Each row is a point on a landscape with many valleys, with its height.
A ball rolls from a point to whichever of its 2 nearest points has the largest drop for the distance, and stops where none of them is lower. Distance is the straight distance between rows; heights are no part of it.
<433> height 444: [ -1 -12   2 -13 -17  -1   3  -1   3   3 -19   7  12 -21   9   8 -10   4
   3   1  -3   5   9]
<675> height 344: [-21 -18  10   9  -6  12  -1 -12   7   1  -7  11  -8  16  -5 -11  -7   3
   2 -12  -4 -12   3]
<318> height 401: [ 15  12 -23  -8  22  -7  -7 -13  14  -9   4  21  -2   1   8  -5  -6 -17
   0 -16   7   1  -6]
<16> height 544: [ -1  13  15 -21 -22  23   3 -15   7  10 -17  -3   4  -4   2   6  -6  17
  -1  -6  13 -12   2]
<589> height 449: [ -3  12  -5   1  10 -24  15 -26   9   3  11  12  13   7  18  -7  13  10
 -19 -13  -9  16 -13]
<442> height 465: [  3   1   5   3   3 -18   9 -10  -4   5   9  11  12  16  13   1  16   3
 -14   1  -6  19  -3]
<169> height 367: [  3  -5   9   2   9  11  14  11   0  -5  -6   3 -11  13 -13   7  -9  11
  -4   8   1  18 -17]
<608> height 411: [ -3   7 -11   0   0  13 -10  28 -14   0  11 -18  11  -2  -3   0  -1   4
  19   4  -6 -19 -13]
<353> height 359: [ 21  -1 -14   1  18  -2  -3 -27  17  10  10  26  -7 -10   7   1  -9   0
   0  -2  -5  -2 -13]
<165> height 434: [-12   7   2   4  11 -17 -10   2   6  -8  22  -2  -3   9   0  -9 -15 -15
  -2 -24  -1  -6   6]
<86> height 423: [ -7   9 -14   7   3   3  -4  14  12  -5  -1  -7 -10   1  -1   6   2  10
  22   6   8  -1  26]
<347> height 215: [ -5  -5  -3  16   1 -18   1  -4 -14  15 -24   8 -14   6  -4  12   8   4
  -5  -2 -23   6  -9]
<215> height 390: [ -8  -6  28   4  -3   8 -10 -12  -2   5  -2   2   8   6 -10   0  -8  11
   2  -6   6 -11  10]
<143> height 317: [  0  12  -3   4  -4  20  -1   1 -26   8 -20  -5 -23  -2 -10  13   3   8
  -4   3   1  -6   6]
<716> height 408: [-19  10 -10  -2  -5   3   3 -12 -15   2   4   8  -4   2   6   2   2   9
   2 -16  -7   9  -8]
<872> height 482: [-14   9   2  -7   0  -9  -7  20   0  -3  21   1  10  -7  11 -10  -9  -7
   1 -17  12 -17   3]
<293> height 624: [ 19  -3   2   2  -1  11 -16  20   8  -9  -4 -11   3  10   2 -11   5   1
  17  20   1 -20  15]
<250> height 531: [  7  17   5  -9 -20  19  21 -27   2  10 -14 -13  -4 -13   2   8  -5  19
 -10  -9   7   3   0]
<94> height 228: [ 15   8  10  12  -7  -3  14  -3 -17  12   5  -9   0   9  -9  14  -4  11
  -6  -7   8  17   8]
<27> height 430: [  2   4 -10  -3   3  -2   8 -24  -5  -8   5  10  -4   8  11  -1  -4  18
 -14 -17 -16  13 -15]
<265> height 321: [  9  -3  -6   7  21  13  13   4  -5   7  -3  -3 -16  -1  -1  19   4  17
  -1   9 -10  13  -6]
<437> height 657: [-12 -13  17  -8 -10   8 -17  15   1  -2   4  -2   5  -7 -14 -17  18   1
   3  20  -8  -9  11]
<713> height 330: [  0  -5  11  -4 -10  -3  -4  14  21   2 -17  -1 -13 -11   1  -6  -9 -10
   8   5  27  -9  19]
<382> height 98: [  9  -1 -11  -2   4  -4  -2  -2 -13  -5  30   1  -9   6   6   7  -5 -11
  -4   2 -14  20  -2]
<899> height 671: [-17  -9   8  -3 -12  19 -16  18 -13   8  19  -1  17  -4 -21 -12  14  10
   0  12 -18 -13   1]
<847> height 366: [ -9  -1  -2   7 -24  -2   7  36 -20  -4  -8 -14   1 -14   4 -11  -3 -10
   6  -6  -1  -9   6]
<97> height 276: [  4  21   0  -4  -3  11  -6  -9 -15  -7  10 -23   0  -9 -14  15 -12   4
  12  -7  15  -3  -7]
<429> height 445: [ 11 -10   7  -5  22   1  -8 -18  10 -21  -6  -1  -2  -6 -19  -7  -3 -11
   1   2   5   3   3]
<776> height 409: [  8   0  -1 -18 -23  -8  -7  12  -3  -1   1   3  21 -15   5   2  -1  10
  10   8  -1  11  16]
<146> height 603: [ 11   1   5  -1   5  18  -8   0   8 -16 -19 -14  -4  -1   6  -4  -4   2
  11  14  18 -20   9]
<142> height 547: [-18  -7  13  -5   0  -7   8   3   0  17   9  13  -4   7  12   9  17 -15
  -4   8  -4   2 -28]
<652> height 319: [ 21  -5 -11  15  29  -4   3 -15  20  -1  -8  12  -3  -4   7  -1  -9  13
 -14   3 -12   1 -18]
<63> height 447: [  3 -11  -8  -7  18   9  -2 -11  13 -19 -12  14 -24  -5   4  -5  -9 -14
   5   2   2  -3  -3]
<114> height 264: [  2   6   4  -3 -26  13   2  26 -17  -3 -12 -24   8 -15 -12 -17   3   3
 -11  -1  -4 -26   4]
<903> height 375: [-14   3 -12   4 -11   7  13  -8 -23 -13   8 -10   0   2   3   0  -9  -3
   0 -25   1   4  -2]
<812> height 279: [ 18  -6 -10  15  18 -11   3 -19  15 -10 -16   9   4 -11   0  -6   3   1
  -4  -2  -2  20  -8]
<821> height 233: [ -2   1  -6 -15   4 -19 -29 -14  12  -9  21   0   3  10   2 -14   4 -20
  -5  10 -19  15   7]
<753> height 456: [ -3   5   6  -4  -2  16  -2  27  -1   0  15  -8  15   8  -5   4 -11  17
  11  10   9 -10  -7]
<256> height 580: [ 16 -14   7   7  -7  14   4  -1   6 -18 -11 -13  10  10  12  -4 -15   3
   2  14  14 -11  -4]
<95> height 224: [  4  17  -2   4  12   6   6  -2 -16   9  -3  -9   5 -10 -11  19  -1  12
  10  -2  22  -9 -16]
<901> height 418: [  4  -1  10  -2 -12  12  11  14   6  -5  14  -3   0   9 -11   1 -14   8
  -2   5  10  15  -1]
<709> height 163: [-13  10  -8  -6 -12  26  -2  19 -19   0   5 -24  13  -7 -19 -13   1   1
 -13  -3  -8 -35   0]
<703> height 265: [-21   9  -2  -3   1  33  -7  23 -18  -6  12  -9  -4   2 -17 -19   0   0
  -4  -5  -9 -21  -8]
<330> height 181: [  0   0  -5 -15   3 -16 -13   4   1  -8  18   9  -4  11   1   1   1 -15
  -1   8 -18  17 -11]
<706> height 389: [-25  -8   9  -1   0  -6  -9  -7   4  -2  12   2 -14  19   4 -14  -2  -6
 -10 -12  -6  -5   7]
<404> height 483: [ -9  -2   5   1   4 -12   8 -10   2   5  26  -5   3  28   7  -7  17 -14
 -19   5  -1  13   3]
<156> height 272: [-19  -6  -9 -19   9 -24 -16   3   9  -2  29  -8  12  -5  -2 -14   5 -32
  -1   4 -14   2  13]
<241> height 383: [  7   7  -8  -7  -6   2  -7   8  28   2 -21  -2 -12 -11  -6   2  -6   8
  22   3  14   3  24]
<721> height 496: [-19   6  -4  -1   7 -29  -6 -17  14   4  19 -17  -4  26   6  -6  10 -18
 -21  20 -10   7  -9]
<710> height 142: [ 11  19   2   1  -1   3   8  14 -17   3  -5  -6   2  11   1  18  -4  17
  -1 -10  14   4  -6]
<435> height 643: [  5  -8   3  -3   6   0 -19   7   6  -4   7   5   8   2   1 -11  20  -8
  11  24   5  -6  21]
<41> height 513: [  1   4   8  -3 -14  12  23 -19 -11  23  -6   8   4 -10  -9  13  -2  20
 -16 -11  -1  -3  -2]
<315> height 157: [ -5   4  11  12  20 -26   2 -14  24   7  -2   2  -3   8  -9  -7  17   0
 -16   2   0  27 -12]
<96> height 407: [ 11 -13 -10   9   3  18  12 -10  23  -6  -4   8 -21   1   8  -2 -15   0
   7   5   2  -2  -5]
<223> height 493: [  0  10   3  -5  -8  10   8  -5 -18   1 -22  14   7 -11  -7   4   3  22
 -15  -6  -4  15 -11]
<450> height 351: [ -7  15  -6   8  -1  16 -16  22 -12  -9  22 -17  -4  -3 -10 -14   2   8
  11  -4  -5 -19  10]
<182> height 530: [-17 -12   5  -3   1 -10   9  11  -7  12   4   8  15  -4  13  17  17 -10
  11   8  -1  -2 -12]
<294> height 161: [  3  -9  14  21   3 -26   0  -9   3  26 -13  14  -4  -3  -1  10  12   3
   2  -1 -14  -6 -10]
<705> height 505: [  8 -14  -7   0  -6 -20   6   7   5   0   4  13  14  -7  20   7  12 -18
  14   9  -4  10 -14]
<736> height 363: [  4  -4 -13 -23   5  -8  -5  21   1  -4   4   4  18  -8   5  16  -2  -5
   0   7  -7   6  18]
<400> height 154: [ 17   5  -7  14   4  -4  12   1   8 -16 -20 -11 -15  -9 -11  -2  -4 -12
  12   0  23  12   3]
<817> height 424: [ -9  -6   6  10 -12  -6  16  16  -7   3 -16  -9  -4  -6  11   5  -9 -11
  -2 -15   8 -12  20]
<269> height 232: [  9  -1 -17  12  19   1   8 -12  14 -16 -16   1  -3 -12   4  -6  11  -9
  10  -4  22  16 -15]
<105> height 419: [  1  -2  25   7  11  -1 -19 -18   0 -14  -5  -2   2   5 -16  -1 -10  -3
  10  -1   7 -10  -1]
<187> height 310: [-14 -19  -7 -18  14  -7  -9  14   9   4  14  -6  19  -6   2  -4   4 -20
   0  11 -11   5  20]
<389> height 346: [  3 -19  -5   3  -5  -8   5  10   7  -3  -4  -4  -2   9  14   8 -16 -11
   2  -1  -4  -9  18]
<224> height 553: [ -6  -2  -2   7  -8  16   1   6 -15 -14  -9 -13  12   9  13  -4  -9   5
  -7   1   4 -21  -8]
<792> height 229: [  1 -14   6   4 -12   1  -4  15  13  -5 -16   3 -16   4   6 -13 -19  -6
  10   1   0 -14  10]
<415> height 435: [ 10   6 -17   4   1 -27 -11 -14  14  -5   9  14  -4  10  15  -8   4 -22
   3 -11   3   6  -8]
<138> height 473: [  9   5  -4 -16 -11  -3  15  -6  -5  -5 -18  16  13 -17  13   6   5  20
  -8  -1   4  16   2]
<760> height 88: [  4   0  15  16  17 -22   4 -16  18  26  -3  13 -11 -17  -2  -1  16   6
 -16  -1 -11  11  -4]
<36> height 355: [-14   1  -2  -1  -7  14  -5  -8 -21  19  -7  11 -13  -6 -20  13   5  12
   3   1 -16  -2  13]
<867> height 472: [ 17 -12  -3   6  -7 -28   5   3  14   5  -1   8  -3   3  10  -3  11 -32
   3   0  11  12  -6]
<660> height 395: [-16   2  -3  -6 -20  23  -2   5 -16  12   7   9   2   2  -8   8  -2  11
   7  -4  -1  -5  -3]
<409> height 267: [ 10  -7  -7  12   4   3   8   5 -18  15 -23   5 -19   1   0  18   2   7
  -4   5 -11  -5   1]
<794> height 361: [ 24   3  -4   3  13  11   6  -8  22  -1 -20   9  -8  -4   8  -1  -3  12
   2  10   1  -6  -6]
<396> height 327: [ -3   5   0   4  -9  14  -3  -5 -29  -9  12 -22   9   0  -8  11 -18   6
   2 -15  -5  -6   1]
<421> height 559: [-14  -2  13  -2  12 -12  -5 -17   6   9   1  10  -4   3  -1  -3  25 -13
   1  18   0   2 -19]
<799> height 221: [ 13   1  -1   9  15 -20  12  -6  20  11  -9   7  -6   2  -7  -1  26 -10
 -18  -3  17  21   8]
<205> height 521: [ -3   6  15  -7 -15   1  -3   9 -10  -7   5 -12  21  -4   6  -8 -14   0
  -3 -15  13 -20   2]
<765> height 192: [ 11   5  -4   0  -4  -4   1  -1 -15   2  26  -5  -1   8  -5  10  -2   8
   8  -4  -2  22  13]

Where does a ball stop that starts at each point below?
<415> -> <400>
<736> -> <382>
<16> -> <382>
<901> -> <760>
<435> -> <675>
<660> -> <760>
<250> -> <382>
<404> -> <710>
<63> -> <400>

Call two points neighbours if one is among the 2 nearest of the other. Go from one point of each pair to the other, from neighbour to neighbour, staying as low as possible. Name the highest point that can't be avoided.
<710> and <709> -> <753>
<382> and <760> -> <716>
<709> and <792> -> <817>
<382> and <710> -> <94>
